Each row is a point on a landscape with many valleys, with its height.
From any point a ball rolls to the lowest of the 2 points nearest to it. It stops when none of these is lower. Distance is the straight distance between rows; heights are no part of it.
kubol: [134 108 136  75 142 131 132 136 132 181 148 112 139 132 131 163  64 124
 126 150 122 113 189  66 115 129  43 134]  (h 46.1)
Gil: [135 122  58 219 170 142  99 117 124 155 124 125 163  94 103 125 139 175
 173 143 164 113 142 156 198 132 135 119]  (h 72.5)
bik: [119 155 131 186 129 147 176  91 149  95 105 120 141 111 149  83 136 138
  92 159 146 165  74 188 123 126 186 101]  (h 41.7)
lilot: [186  90 183  36 107 126 112 122 132 153  69 164 152 112 142 157 118  62
  92 118 120 176 158  92  93 153 114 136]  (h 42.9)
goze: [ 96 137 113 197 108 147 111  66 128 108 125 134 148  89  96  69 146 152
 101 128 180  69  95 136 140 113 142 121]  (h 64.7)
nobid: [147 140 147 167 149 162 122 131 143 138 129  91 153 143 145  83 103 112
 139 178 141  97 120 130 113  99  94 131]  (h 72.2)
Nuzu: [113 137 120  94 153 123 136 142 139 173 163 104 126 134 144 158  67 140
 148 148 116 100 184  85 114 127  75 122]  (h 47.6)
gugik: [ 99 159  58 174 149 115 142 112 108 100 139 100 125 116 143 124 126 167
 146 111 117 133 101 157 144 166 193  94]  (h 61.3)
kekif: [ 89 161  85 128 164 112 119 126 104 149 172 102 135 130 147 138  66 160
 161 112 121  48 181  79 135 159 111 119]  (h 50.3)
Tos: [133 140  82 163 144 150 140 132 144 162 166  89 119 119 125 144 120 167
 141 141 149 148 171 130 122 110  80 112]  (h 16.3)
Nuvif: [160  90 174  80 101 128 100 156  96 118 164 110 119 160 126 138 140  85
 102  80  99  93 138  72 121 123  81 130]  (h 34.8)
suvit: [149 139 153 130 139 153 138 108 142 130 129  98 146 140 147  90  86 114
 112 173 144  96 123 119  88 105  75 129]  (h 70.9)
Sebur: [128 123 182  86  90 113 156 141 168  96 120 126 104 146 118 124 167  90
  97 105 138 154 133 133  56  97 121 146]  (h 86.0)
Pupo: [ 97 120 151  81  82  82 132 143 142 105 100 194 110 122 100 135 188 109
 118  93 140 152 156 131 108 110 160 194]  (h 84.5)
koni: [129 113 132 117 101 141 105  96  74 110 184 122 118 133 112 114 123 133
  92  90 129  50 129  73 150 126  74 151]  (h 26.7)
deves: [125 117 124 101 109 112 114 123  40 104 173 133 117 131 119 141 139 162
 106  71  98  99  76  92 183 163 161 116]  (h 71.2)
sukor: [136 106 114 113 118 141  99 194 138 173 155 121 109 135 101 177 151 118
 153 121 122 158 197 110 135  91  80 151]  (h 52.4)
finib: [136  99 160  52 100  84 124 139  95 113 113 169 128 132 140 147 123 118
 110  98  92 150 123 104 128 159 156 121]  (h 60.9)
zoluz: [119 137 137 127  97 126 166 116 126  80 163  83  92 135 143 115 157 138
  92  90 119 152  77 137  88 128 140  77]  (h 59.5)
pepud: [118 140 124 139 123 114 161 129 124  85 146  93  97 133 146 120 147 144
 126 104 102 153  80 154 112 136 177  83]  (h 58.2)
Sonuv: [ 90 161  98 234 152 163  99 133 120 131 147  58 151 141 122  87 105 139
 150 125 154  63 137 117 120 127 107 105]  (h 71.0)
nasup: [100 172 168 155 119 130 174  84 137  87 110 116 140 122 159  76 111 130
  86 155 140 134  60 160  88 129 193  94]  (h 44.7)
Dod: [124 110 106 102 100 126 125  53 119 141  89 197 137 100 103 131 134 149
  90 140 169 138 143 102 124 161  90 154]  (h 22.4)
raz: [151 109 198  59 115 116 127 126 136 126  88 170 140 147 130 120 102  77
 105 151 127 121 132 108  87 110 100 168]  (h 36.0)
Vizok: [188  94 143  89 125 154 139  98 128 142 110 111 138 130 125 133 105 101
  65 135 151 171 123 102  95 151  68 118]  (h 21.2)
fov: [157  79  77 138 114 133  89 117 104 146 136 151 139 104  91 131 177 149
 114 110 164 137 130 127 189 131  84 147]  (h 34.0)
Lil: [102 156 133 161 102 155 140 154 168 113 166  82  80 144 125 106 170 113
 142 109 143 117 141 130  63  80  99 138]  (h 77.8)
Sopi: [128 123  77 110 161 106 138 103 101 168 143 138 151 118 159 145  77 179
 141 144 131 122 155  97 164 179  99 113]  (h 54.6)
Lud: [175  99 174  54  90 112 122 128 124 130  89 164 146 115 132 153 161  78
  81  88 130 181 140 104 102 140 142 138]  (h 41.5)
serad: [118 122 170  85  84  92 155 145 165  97  98 168 110 133 112 135 181  99
 103 102 144 173 148 143  81 107 156 170]  (h 85.2)
led: [196  97 147  91 121 149 138  82 117 140  74 151 150 124 135 136 119 107
  58 152 154 203 106 121 108 164 104 120]  (h 9.9)
dazol: [156 132 167 181 150 167 131 137 154 126 111 104 156 138 134  67 137  93
 128 179 133 124  90 150 138  85 115 133]  (h 73.8)
Boko: [163 104 158 162 135 136 120 191 149 116 137  79  89 172 146 149 172 110
 190  89  80 172  97 154 136 121 135  83]  (h 10.0)
voliz: [119 130 161  62 144  80 116 144 114 126 108 172 127 151 152 132  79 108
 158 146  85  84 132 112 127 139 152 149]  (h 44.0)
ropez: [140 141 134 186 159 151 126 100 115 128 104 130 183 116 135  66 113 130
 112 175 133 123  66 149 186 129 162 111]  (h 44.2)
duv: [145 147 150 196 184 149 126 158 138 109 108  86 152 151 148 104 121  96
 177 145  74 135  64 154 161 131 182  76]  (h 66.0)
posut: [134 158 125 220 191 161 122 165 150 133 111  74 170 158 153 113  91 105
 175 176 113 126 104 162 144 137 162  79]  (h 67.3)
Rane: [150  86 174  37 136  91 115 137 124 154  95 160 147 140 165 162  62 105
 137 148  77 147 148 114 120 173 114 103]  (h 44.1)
Ladu: [151 128 172 107 139 135 143 148 180 143  99 141 130 140 134 132 109 100
 135 191 143 156 152 163  81  87 107 157]  (h 68.0)
Fuz: [117 128  89 131 140 126 110 177 149 180 142 145 108 124  96 190 140 147
 166 140 123 168 209 141 157  81 115 155]  (h 54.5)
sibo: [105 132 103 155 116 119 112  68  78 116 109 186 147  87 107 108 147 183
 117 128 142 107  66 136 196 156 192 125]  (h 74.8)
gidu: [179  93 219  44 119 114 111 135 133 135  73 165 154 145 138 135  96  63
 106 142 115 143 137 108  93 123 102 145]  (h 39.3)
goseb: [186 104 172  93 116 164 139 106 151 133 115  90 120 144 117 124 125  73
  57 123 161 158 123 107  57 122  58 125]  (h 29.3)
Ruro: [ 80 134  59 141 142 104 103 109 128 168 150 154 126  89  95 153 119 181
 174 111 157  71 194 104 156 133 118 144]  (h 75.6)
nufot: [ 90 147  75 141 161 109  91 128 139 184 134 162 140 105  96 165 110 171
 186 138 155  86 210 118 163 109 130 155]  (h 75.0)
zazok: [135 118 134 100 109 140 133  72  87 116 156 125 129 128 129 114  91 134
  72 115 135  85 120  75 122 147  69 135]  (h 20.5)
Sir: [173  91 206  79 121 131 118 134 127 116 134  88 126 165 151 124 100  97
 116 114  87 125 108 118  93 133  82  83]  (h 66.1)
Bika: [ 99 132 178  56  70 106 170  98 134  89 135 130  95 133 132 138 129 112
  66  78 116 144 116  95  48 143 137 111]  (h 62.4)
medo: [ 73 129  68 118 121  91 108  90 121 145 134 182 121  90 102 136 119 176
 156 109 144  67 175 101 152 155 131 153]  (h 76.4)
rizaf: [125 118  74 165 133 121 106  92  82 119 123 157 142  94 111 113 153 176
 136 117 133 123  80 142 214 153 172 122]  (h 74.9)
gibo: [140 115 156 103 155  99 105 202 141 129 120 116  96 163 135 175 131 109
 218 108  59 149 141 150 127 124 152 113]  (h 17.1)
mol: [121 106 114 115  75 135 114  42  98 120 118 192 126  97  85 125 159 157
  68 105 180 107 109 100 138 147 104 146]  (h 28.3)
Siniz: [ 91 163 120 141 130 128 122 122 129 116 146 105 122 133 134  96 103 131
 140 128 128  62 146 117  95 117 127 141]  (h 47.8)
nusev: [141 118 166  60 145 104 126 137 136 150 113 152 141 148 156 139  60 108
 143 173 105 110 148 109 110 140 104 135]  (h 40.9)
Golu: [128 134  88 156 130 126 155 112 110  99 144  99 116 120 146 116 138 163
 118 119 118 160  80 158 143 149 166  88]  (h 59.6)
Zuliz: [145 146 164 173 161 146 129 185 176 137 108 104 118 155 144 133 129 100
 193 167 107 142 132 174 113  85 149 124]  (h 70.3)
Mok: [127 131 103 193 127 161 120 115 158 132 131 115 132 107 106  97 160 142
 133 149 172 120 134 164 133  95 109 147]  (h 30.7)
vut: [ 98 148 127 122 112  98 158 127 101  77 146 117  94 130 131 129 162 154
 126  78  99 139  71 138 125 140 207 105]  (h 57.0)
Vozo: [132 129  95 159 110 155 164  55 151 113 121 125 125  98 119 104 145 156
  73 141 188 163 109 159  99 130 100 123]  (h 41.8)
zur: [125 125 163  82  74 108 168 112 120  83 152 108  99 132 132 142 162 134
  67  65 119 172  90 123  75 147 156  83]  (h 61.1)
duge: [165 112 140 177 140 153 143 170 161 126 103 131 126 131 123 121 180 106
 138 159 138 182 116 193 161  91 131 148]  (h 61.0)
vinu: [ 87 167 117 192 111 145 147 147 163  87 148  87  83 133 122 102 187 124
 146  93 135 126 119 155  85  94 157 132]  (h 76.7)
tigip: [ 93 148 132 107 109 121 189 130 194 113 138 110  81 118 143 148 123 125
 116 135 131 177 155 164  40 122 130 110]  (h 81.2)
Paf: [117 157  79 188 120 155 170 150 168 120 161  80  79 117 135 148 153 157
 136 121 136 181 150 183  92 114 130  99]  (h 50.0)
nem: [161 131 198 172 162 132 142 155 149 100 102 100 134 151 141 106 153  99
 161 128  73 165  48 166 172 114 178  75]  (h 64.9)
tisaz: [123 136 102 189 131 159 118  96 167 156 132 122 145  97  98 107 132 155
 135 157 200  99 171 145 111  87  83 140]  (h 25.6)
Lup: [117 128  86 214 162 142  81 120 124 150 117 123 170 105  94 100 129 149
 170 143 165  64 143 132 178 119 128 136]  (h 70.8)
luf: [149 106 130 149 109 121 119 182 121 110 148 108 102 155 120 137 215 112
 141  78 115 156 104 133 154 113 137 126]  (h 19.2)
zuna: [ 84 131  89 107 120  87 104 105 109 125 118 192 119 107 107 128 134 153
 155 111 125  83 145 119 154 143 162 172]  (h 77.6)
selab: [150  87 145  65 121 146 117 149 130 172 147  99 133 128 122 169  87  96
 113 121 114 124 186  60 106 138  41 132]  (h 44.4)
fumub: [124 142 110 225 159 156 125 133 167 133  87 139 159 104 106  97 152 124
 148 169 157 135 127 201 169 106 168 148]  (h 77.5)
Notos: [172  82  95  82 116 131 126 115  96 148 125 135 148 111 136 154 116 133
  87 116 123 184 136  94 147 182  95 107]  (h 43.3)
pur: [164 102 125 156 137 156  96 106  95 137 134 126 162 123 113  85 137 132
 112 145 147  90  95 112 192 110  80 144]  (h 23.4)
dar: [142 112 188  81 121 108 134 144 137 108 127 112 114 156 146 123 110 107
 131 121  93 121 115 126  89 122 119 109]  (h 67.4)
Rala: [123 119 124 135 104 125 130 115 110 104 137 142 120 122 110 108 184 141
 101 103 145 137  91 140 151 117 146 142]  (h 28.4)
volek: [113 168 132 173 158 138 124 135 186 159  88 159 159 127 124 129 107 132
 153 202 177 125 183 192 120  84 158 165]  (h 50.4)
risek: [132 162 106 195 179 154  97 177 151 164 117 116 144 149 118 154 121 126
 205 167 126 125 166 158 154  82 148 146]  (h 72.1)
foze: [133 152 161 198 153 167 110 146 106 111 140  99 148 147 113  71 151  98
 140 118  95  89  56 109 185 106 155 112]  (h 68.3)
fer: [163  87 166  50  94 132 102 132 100 138 135 138 136 129 121 149 127  70
  76  83 114 111 159  59 113 141  85 153]  (h 39.2)
pobud: [ 88 179 131  96 168  87 131 136 159 125  82 175 143 146 168 145  76 122
 175 172 123 111 147 158 111 159 215 138]  (h 50.5)
bidi: [129 122 105 123 143 102 115 125 115 137  95 180 143 118 132 124 124 142
 153 159 133 135 126 155 170 135 152 163]  (h 80.7)
mozav: [124 133 101  87 167  94 126 137 124 167 121 158 144 131 158 160  74 151
 165 165 116 124 161 115 158 165 131 130]  (h 57.1)
Gino: [115 133  87 160 109 134 165 149 158 104 150 111  81 119 120 142 187 148
 129 103 136 182 140 183 110 120 148 124]  (h 51.4)
sunuv: [150 122 204  96  91  75 144 154 108  92  93 162 136 130 124 149 186 126
 108  90 120 185  71 146 160 134 209 118]  (h 81.1)
magor: [123 134 122 160  93 160 144  52 128 103 137 124 127 103 106  89 168 147
  61 117 188 128  74 143 113 112 112 125]  (h 37.5)
lalu: [ 98 167 154  88 151 111 122 137 173 166 106 169 144 140 141 135  73 114
 156 192 146  92 188 128  93 102 130 173]  (h 45.4)
nuvo: [104 156 161  79 148 108 129 149 168 150 124 137 127 149 153 137  66 108
 159 172 115  88 172 121  83 115 123 146]  (h 43.5)
nasi: [159  99 112  81  94 143 135  74  94 135 115 143 138 109 125 148 137 127
  49  98 144 181 121  85 119 183 104 114]  (h 38.7)
golo: [162  97 190  82 107 128 130 182 183 141 113 120 118 138 124 167 156  76
 134 111 117 194 179 147  71 105 109 126]  (h 87.9)
koz: [ 69 162 118  96 125 122 177 117 179 151 160  88  99 115 150 161  77 138
 118 144 133 136 181 110  56 125  91 107]  (h 79.9)
nak: [103 159  78 179 164 131  88 153 144 164 130 138 136 122  95 157 130 151
 197 140 141 104 187 148 152  94 148 161]  (h 73.6)
misag: [163  77 152  47 104 142 106 147 122 157 140 108 137 117 130 166 117  72
  95  86 105 131 179  57 106 149  72 133]  (h 42.1)
zaf: [109 119  92 116 105 133 138  73 119 127 156 125 116 106 114 119 122 155
  90 104 158 103 142  94 114 145  71 136]  (h 12.6)
susi: [137 112  52 185 151 127 115  94 103 137 124 137 151  92 119 114 140 183
 146 133 151 128 113 150 204 154 142 115]  (h 73.7)
lekun: [106 112 112  98 107 105 120 138 139 134 116 180 113 114 101 140 157 126
 135 122 144 143 164 138 127 117 129 182]  (h 83.3)
Mafad: [162  94 173  67 106 134 132 111 105 114 149  98 124 144 142 139  99 105
  76  95 102 129 112  89  94 154  84  86]  (h 64.5)
sug: [129 128  86 155 144 143  96 150 103 151 174  94 115 135 116 131 125 151
 174 110 119  79 158  91 156 121  78 138]  (h 54.4)
Vik: [148  85 107  93  98 139 100  83 115 158 109 171 139  98  86 144 143 118
  79 109 175 133 164  84 135 148  61 170]  (h 29.1)
lape: [146 136 168 181 131 169 126 132 108 110 157  86 136 145 127  75 163 111
 110 122 116 103  50 113 166 101 124 104]  (h 69.7)
nogof: [166 116 132 149 111 172 141 114 109 108 176  54 115 149 145 106 145 127
  86 107 129 132  72 111 113 127  69  75]  (h 64.8)
nup: [160  93 109 105 121 145 118 161 132 162 146 113 127 125 115 163 135 120
 122 125 133 174 169 113 128 127  71 130]  (h 49.8)
nar: [146 139  92 171 158 155 140 120 157 177 141 116 142 115 125 150 113 171
 138 169 169 159 181 151 135  95  86 123]  (h 20.6)
refe: [131 110 155  92 111 105 128 163 119 103 146 114  98 153 133 131 149 114
 135  92  92 125 118 114 112 123 132 117]  (h 68.6)
suf: [120 128 113 161 116 143 122 123 136 116 139 119 118 124 109  95 170 132
 130 123 147 110 119 143 133  99 118 152]  (h 33.8)
subav: [145 105 151 107  93 124 119 114  98 116 118 163 141 128 105 120 183 116
  80 104 153 145  95 125 147 117 130 155]  (h 33.3)
sive: [133 134 161  94 124 134 161 113 181 138 103 140 123 131 131 133 102 104
 106 176 154 160 152 142  55 110  95 151]  (h 66.5)
gur: [101 150 132 127 114 142 132 157 166 135 165  96  88 139 121 129 128 119
 147 127 127 109 169 115  68  86  85 146]  (h 78.7)
Sak: [150 122 160 143 152 145  93 110  81 132 120 143 174 132 128  78 101 115
 124 158 121  58  87 104 195 112 116 153]  (h 30.4)
nep: [143 105 156  49 138  87 134 116 125 145  94 168 140 140 179 159  63 129
 134 165  86 156 127 124 124 192 136  89]  (h 46.2)
zetu: [ 93 158  47 159 147 109 130 101  82 107 157  97 125 114 146 126 108 180
 141  93 111 103 106 122 152 181 175  87]  (h 62.5)
neti: [171 109 178  98 111 129 151  97 127 115  67 170 148 132 136 125 132 105
  74 160 148 193  87 149 109 136 137 131]  (h 19.8)
soman: [152 136 158 149 158 144 129  99 128 136  93 138 185 134 158  73  84 116
 114 201 140 112  85 142 151 124 132 128]  (h 39.4)
Pogi: [ 75 181 117  82 159  80 128 119 134 121  98 175 139 145 173 143  69 132
 167 153 112  89 144 127 115 181 209 128]  (h 48.8)
lim: [129 151  99 172 128 150 180 128 166 111 151  72  99 119 156 127 128 150
 117 140 139 177 124 182  82 129 123  82]  (h 48.6)
pap: [148  86  97  81 106 125 123 140 121 154 123 147 135 102 121 168 138 120
 103 111 131 190 170 108 134 161 106 138]  (h 46.7)
gopa: [154 150 134 189 172 164 114 188 164 158 122  97 127 159 144 149 112 116
 200 175 108 145 143 162 133  86 135 114]  (h 71.1)
Gela: [187 104 139 156 144 149 155 172 161 141  83 148 138 125 135 151 148 113
 129 177 140 209 129 214 153 106 127 137]  (h 59.2)
nok: [107 122  94 175 131 125  79  98 113 124 119 156 147  96  90  93 138 147
 150 123 156  42 126 121 176 115 143 151]  (h 68.7)
Kori: [121 120 132  95 118 103 123 140  78 100 161 117 103 145 133 132 127 138
 128  82  82  96  99  98 142 143 148 113]  (h 69.9)
nasan: [ 89 137  97 105 111  77 154 125 112  91 124 161  93 122 130 143 156 157
 137  93 101 158 110 147 131 157 209 131]  (h 55.5)
gavi: [141  97 128  71 130  79  98 162  75 127 115 170 128 136 134 148 118 123
 149 108  83 128 123 108 174 153 152 139]  (h 58.6)
lisud: [142  92 109  67 125 101 115 150 111 173  97 182 149 106 137 176 104 125
 135 147 115 183 177 112 155 166 115 143]  (h 61.2)
vos: [101 143 120 121 136  96 126 160 134 104 119 147 103 134 118 133 154 120
 175 114 105 122 134 145 126 112 179 166]  (h 69.4)
kug: [152 114 140 170 130 138 108 187 116 110 152  89  98 171 131 134 194 108
 175  72  87 137  72 114 172 115 138 105]  (h 14.5)
lisom: [156 136 179 143 150 146 140 171 192 142 114 105 117 154 143 137 113 102
 166 187 122 156 147 177  81  75 117 121]  (h 69.3)
febom: [119 136 149  80 162  93  97 201 143 157 122 147 109 153 124 175 101 101
 208 143  78 110 176 125 126 100 140 159]  (h 24.7)
tezum: [135 110 130  95 128  98 123 148 125 133  96 180 132 128 129 134 133 119
 142 150 122 156 138 146 143 127 141 165]  (h 82.0)
tilig: [117 162 138 129 157 126 123 126 178 174 100 168 158 129 130 137  89 132
 152 204 170 121 190 156 113  90 127 173]  (h 48.0)
Tokig: [166 132 183 124 134 165 144  87 138 117 119  96 148 144 145  81  87  96
  82 173 150 102  88 117  83 101  70 124]  (h 69.5)
Gugo: [147 151 110 238 171 178 133 154 150 138 131  59 146 141 153 110 114 127
 161 166 129 147 109 162 143 127 134  80]  (h 68.4)
luta: [137 136  94 149 153 135 130 192 157 163 132 133  98 139 116 201 136 145
 176 143 107 185 188 174 150  89 143 131]  (h 55.9)
mul: [122 138 117 171 130 152  99 125  80 108 168  92 123 140 122  92 136 134
 139  96 107  52  96  96 167 118 122 127]  (h 58.0)
Bupo: [144 129 112 169 143 157  96 134  84 127 173  80 130 146 136  98 111 135
 150 115 111  53 121  83 162 126  80 123]  (h 56.3)
Tif: [ 91 118 106  97  96  89 108 110  90 111 124 196 112 114 103 128 159 152
 124  90 124 109 125 115 159 141 164 167]  (h 78.6)
zap: [128 139  97 180 162 129 120 119 145 146  92 157 161 108 127 117 127 147
 155 174 155 132 137 182 170 127 162 150]  (h 79.0)
Ges: [ 85 147  74 149 118 132 141  88 136 134 172 100 113  95 124 116 116 174
 119 105 160  95 162 109 101 135  82 117]  (h 4.6)
Redam: [ 96 166  79 131 165  99 122 111  87 111 137 115 151 138 162 127  71 158
 153 119 103  76 114 114 147 187 183  99]  (h 64.4)
bep: [124 148 148 211 146 161 132 121 165 118  98 127 160 118 113  59 152 103
 121 170 151 127 100 174 147  90 156 141]  (h 75.7)
Babiz: [143 127 108 135 117 144 191 104 163 109 140  88 103 115 151 138 126 144
  86 134 144 201 115 170  75 144 110  79]  (h 47.0)
Gad: [154 128 126 143 146 136 150 183 171 152 107 147 113 132 127 176 135 132
 154 168 122 193 168 201 133  94 146 136]  (h 57.3)
Bom: [106 116  79  93 137 100 115 161  96 144 173 113 103 130 127 162 108 150
 161  95  81 104 162  82 154 161 108 125]  (h 54.1)
lobub: [155 118 150 154 156 138 104 195 144 134 136  87  97 170 145 155 134 109
 219 117  71 145 114 144 135 116 130 101]  (h 13.4)
susa: [ 56 174  91 143 117 109 132  93 122 103 147 120 115 114 132 103 104 155
 124 102 140  68 143 121  93 147 156 127]  (h 50.6)
Dobok: [156 115  99 144 128 149 138 118  95 116 177  66 119 136 150 112 118 152
 108 112 118 124  92 107 137 146  81  76]  (h 63.2)
vigu: [155  92 153  64 131 101  87 199 115 160 110 161 137 135 122 159 116  87
 161 134  99 138 176 110 147 116 101 158]  (h 30.0)
rit: [121 125  72 129 142 126 110 155  91 140 191  84 101 137 130 149 110 156
 166  93  91  85 155  76 154 151  89 116]  (h 52.8)
gofi: [134 145 114 212 134 169 174 102 167 106 111 102 137 108 139  85 149 137
  97 163 158 169  94 201 126 116 150 108]  (h 39.0)
gizi: [139 127 189  72 111 122 144  87 125 117  93 171 139 144 137 110  95 103
  84 160 137 117 110 105  82 126 109 153]  (h 31.7)
tebiz: [162 131 190 139 163 145 113 113 113 136  94 138 188 140 151  66  78  96
 119 200 123  83  77 121 166 109 122 137]  (h 35.9)
ver: [139 124 107 128 120 132 141 102  94 109 156 101 123 127 143 109 122 155
  99 118 123 127  88 119 137 145 117  99]  (h 61.5)
tagir: [145 106 156 102 106 133 102 140  82 110 171 116 116 157 119 121 136 106
 106  92 108  69 121  77 140 116  85 148]  (h 31.3)
tibu: [106 107 113  79  81  88 120 129  93 112 128 186 116 116 108 145 179 140
 104  71 122 148 133 112 146 150 162 155]  (h 79.5)
Bofup: [106 133 164  69 107 124 166 107 177 129 115 134 107 128 128 134  98  96
  93 144 142 144 155 116  37 121  93 147]  (h 65.3)
gitav: [101 156  73 167 132 139 141 127 138 138 175  78 104 113 133 129 124 167
 141 116 141 124 156 128 105 127 102 106]  (h 11.3)
rinap: [100 153 115  99 162  87 111 150  98 103 127 132 128 151 143 144  93 120
 190 109  67  69 116 115 137 148 190 131]  (h 66.6)
Suz: [141  95 147  70 116  96 104 210 137 151 118 155 118 126 117 177 157  90
 160 103  99 171 189 127 130 117 133 151]  (h 24.9)
buril: [137  96 150  51 103 108 140 112 114 124 119 142 125 129 148 150  97 116
  92 111  95 155 127  95  99 174 122  99]  (h 62.6)
kular: [122 101  96  82  98 146 151  67 123 153 116 126 122  94 113 159 124 127
  57 100 158 168 163  67 100 183  72 132]  (h 33.6)
fol: [ 86 144 136  97 107 135 157 142 170 134 167  89  85 129 126 144 114 115
 123 119 125 122 172 102  50 107  75 129]  (h 79.3)
vekup: [148 104 117 160 114 132 126 152 113 110 141 120 118 136 113 124 215 127
 115  94 129 163  86 151 177 116 144 127]  (h 23.3)
nobov: [128 103 114  62 148  86 115 166 117 173 117 166 136 126 142 181  81 132
 161 149  95 150 174 108 161 161 122 134]  (h 59.1)
gome: [119 161 104 241 162 175 119 142 137 139 142  53 152 141 140  92 109 137
 152 152 150 110 124 137 126 123 113  90]  (h 69.6)
teter: [114 157 107 166 140 154 128 115 182 176 137 129 135 116 102 147 117 158
 140 168 181 129 209 148 109  64  92 145]  (h 25.0)
Nadi: [140 135 167 123 117 143 150  77  87 111 116 148 153 121 135  98 121 146
  79 155 137 132  42 129 147 142 151 114]  (h 20.2)
Tani: [114 136 107 204 112 169 111  83 115 110 156  93 137 104 106  69 154 149
  99 109 164  72  89 122 147 110 110 110]  (h 62.3)
Razov: [182 103 170 176 139 154 137 175 153 122 114 104 126 154 136 110 187  90
 138 139 117 179  79 166 163  93 123 111]  (h 62.7)
Vib: [135 130  95 134 114 144 179  70 146 117 131 112 118 107 138 122 122 152
  71 138 166 187 113 146  86 151  97 106]  (h 44.6)
kuzan: [102 133  71 131 155 112 135  88 100 159 164 123 143 106 146 129  81 185
 138 115 145  78 171  83 147 169  90 112]  (h 52.6)
fafe: [ 82 139 154  61  86 113 169  80 142 108 117 155 101 124 133 129 105 113
  77 120 132 124 137  93  51 145 113 144]  (h 63.8)
roka: [114 141  99 181 120 153 115 102  82 104 170  89 124 118 116  91 156 155
 114  91 126  84  72 112 172 129 141 106]  (h 59.9)
zubu: [127 118 153  79  74  78 133 142  95 101 108 181 126 121 118 153 194 132
  97  69 123 176 111 122 143 146 195 142]  (h 80.3)
Rufur: [ 93 135 109 180 119 132  97  93 115 107 123 148 138 100  88  82 158 142
 131 113 151  63  99 133 165 110 169 143]  (h 66.9)
rugav: [126 137 164  97 111 123 145  86 111 107 111 158 137 134 143 102 105 129
  94 150 132 116  90 119 107 129 137 138]  (h 26.9)
Leg: [145 128 122 163 150 142 122 113  95 121 124 120 158 124 133  87 128 139
 121 147 118 122  63 136 191 131 154 115]  (h 47.2)
Ripu: [140  77  79 111  96 129  92 109 113 153 132 167 137  95  81 147 173 139
 102  93 169 137 162 108 164 140  78 159]  (h 33.7)
tur: [150 129 174 129 115 156 141 117 117  97 159  67 112 151 152  97 119 116
  99 120 112 105  75 114  97 112  93  88]  (h 66.3)
ket: [ 64 169  99 232 143 148 114 143 158 104 112 104 136 127  92 102 154 116
 165 121 146  99 135 169 112 111 183 139]  (h 74.6)
rov: [109 133 135 116  86 124 130  69  63 110 126 187 132 102 109 121 159 180
  85 109 144 127  62 118 165 164 171 130]  (h 73.5)
fedap: [ 78 172 102 201 134 142 131 155 157 101 133  96 103 130 112 118 162 123
 178 108 129 116 138 162  94 103 180 140]  (h 75.8)
muzan: [151  98 129  74 109 146 150 108 145 148 121 106 121 112 125 159 110 103
  71 118 141 181 156  92  78 163  80 117]  (h 28.2)
pubas: [ 78 159  82 244 135 158 105 123 135 109 139  77 134 120 100  91 146 140
 149 106 152  89 120 146 127 125 149 109]  (h 72.8)
tol: [116 123  82 146 119 120 151 146 149 119 131 143  97 112 113 148 171 154
 139 115 135 177 148 182 133 129 158 146]  (h 52.9)
kati: [141 108 165  73 145  92  87 196 114 149 104 170 130 148 124 144 112  86
 183 144  95 102 160 116 149 101 115 179]  (h 29.5)
bub: [126 160 162 202 160 152 120 163 130  97 124  94 140 155 122  89 156  87
 171 108  81 110  59 122 162 108 179 103]  (h 67.2)
fafus: [161 123 164 123 115 146 161  73 113 111  88 159 152 123 139 108 133 131
  66 169 154 185  56 147 131 141 143 115]  (h 25.5)
lus: [163 105 172  74  88 124 122 113 102 122 100 170 148 126 116 135 163  93
  65  97 150 157 113 102 115 133 131 153]  (h 38.1)
Finu: [ 99 146 107 107 151  83 105 155  97 104 118 158 120 137 118 142 133 122
 191 100  82  89 119 124 156 131 193 166]  (h 67.9)
sav: [152  84  99 149 113 140  81 109  90 136 140 151 144 111  89 111 181 142
 111 108 159  99 101 121 207 117  92 149]  (h 30.2)
vefu: [157 132 199 126 115 166 146  97 108 100 148  90 136 147 139  89 116 105
  71 135 134  96  57 109 106 104  94 107]  (h 67.6)
bakem: [128  92 105  61 120  83  99 151  66 135 133 165 130 126 133 158 105 134
 132  97  80 120 145  80 179 177 133 136]  (h 56.8)
zeriz: [113 133 151 101  96 108 136 108  54 100 140 163 124 118 116 131 150 165
 100  93 117 123  56 112 167 161 189 126]  (h 72.4)
ser: [ 90 186 130 177 164 137 134 142 190 141  88 139 157 142 137 131  93 125
 149 195 174 124 177 195 100 108 187 148]  (h 52.5)
bebil: [ 79 186 119 139 161 108 139 145 173 122  93 147 138 139 146 141  99 122
 169 164 137 119 160 183  95 135 215 144]  (h 52.7)
sev: [ 89 168 148  96 142 107 131 131 146 124 137 118 124 147 161 115  65 113
 146 147 111  58 156 111  78 133 137 133]  (h 45.3)
koti: [ 94 156 135  61 151  80 124 111 115 135 105 186 140 148 176 140  55 132
 152 159  99  68 147  94 132 181 163 137]  (h 46.6)
Voren: [117 115  90 126 111  93 154 147 122  97 120 158  96 116 122 156 184 152
 129  91 117 195 122 176 151 148 196 130]  (h 54.2)
Lag: [ 81 159 107  98 156 114 129 149 134 169 171  99 118 137 144 168  63 145
 170 133 106  75 198  78 120 130 102 122]  (h 48.7)
Bodo: [125 108 139  87 137 103  99 217 141 157 136 129  94 148 116 192 135 108
 198 111  73 154 184 124 131 108 130 134]  (h 20.9)
soreb: [108 128 132 138  78 148 128  51 101 103 148 151 121  98  89 103 167 153
  63  96 180  87  81 116 128 120 117 136]  (h 32.9)
gol: [ 85 170 107 123 134 122 174 129 179 137 160  86  97 119 156 154  91 147
 131 143 130 148 168 142  62 128 120  90]  (h 80.4)
Buva: [173 107 191 156 143 122 128 182 145 108 102 113 127 155 132 122 184  91
 155 121  94 170  74 160 174 101 150 106]  (h 63.9)
der: [101 160 114 112 160  94 125 120  88 100 130 125 138 144 160 132  78 139
 157 118  79  82  90 121 140 170 209  99]  (h 65.5)
Kibi: [153 130  93 205 140 170 157 122 163 135 120 110 135 105 125 116 152 151
 122 166 166 172 130 199 144 110 120 126]  (h 35.6)
Gugam: [150 101 151  91  93 134 133 162 164 131 133 117 114 130 113 153 180  84
  99  93 138 176 164 122  77 113 102 143]  (h 87.1)

Where does a ball stop that starts at each point below?
pap: Vizok
kuzan: Ges
rizaf: rit
lilot: Nadi
nem: Vizok
tisaz: Ges
bebil: nusev
Voren: Dod

Call two points neighbours if one is among the 2 nearest of the other. Go from one point of each pair to the other, from neighbour to neighbour, staying as low as possible. Name the highest point that can't be avoided.
led and Boko: lilot
Nadi and nuvo: susa
Boko and Ges: suf
Nadi and led: fafus
pur and Dod: fov
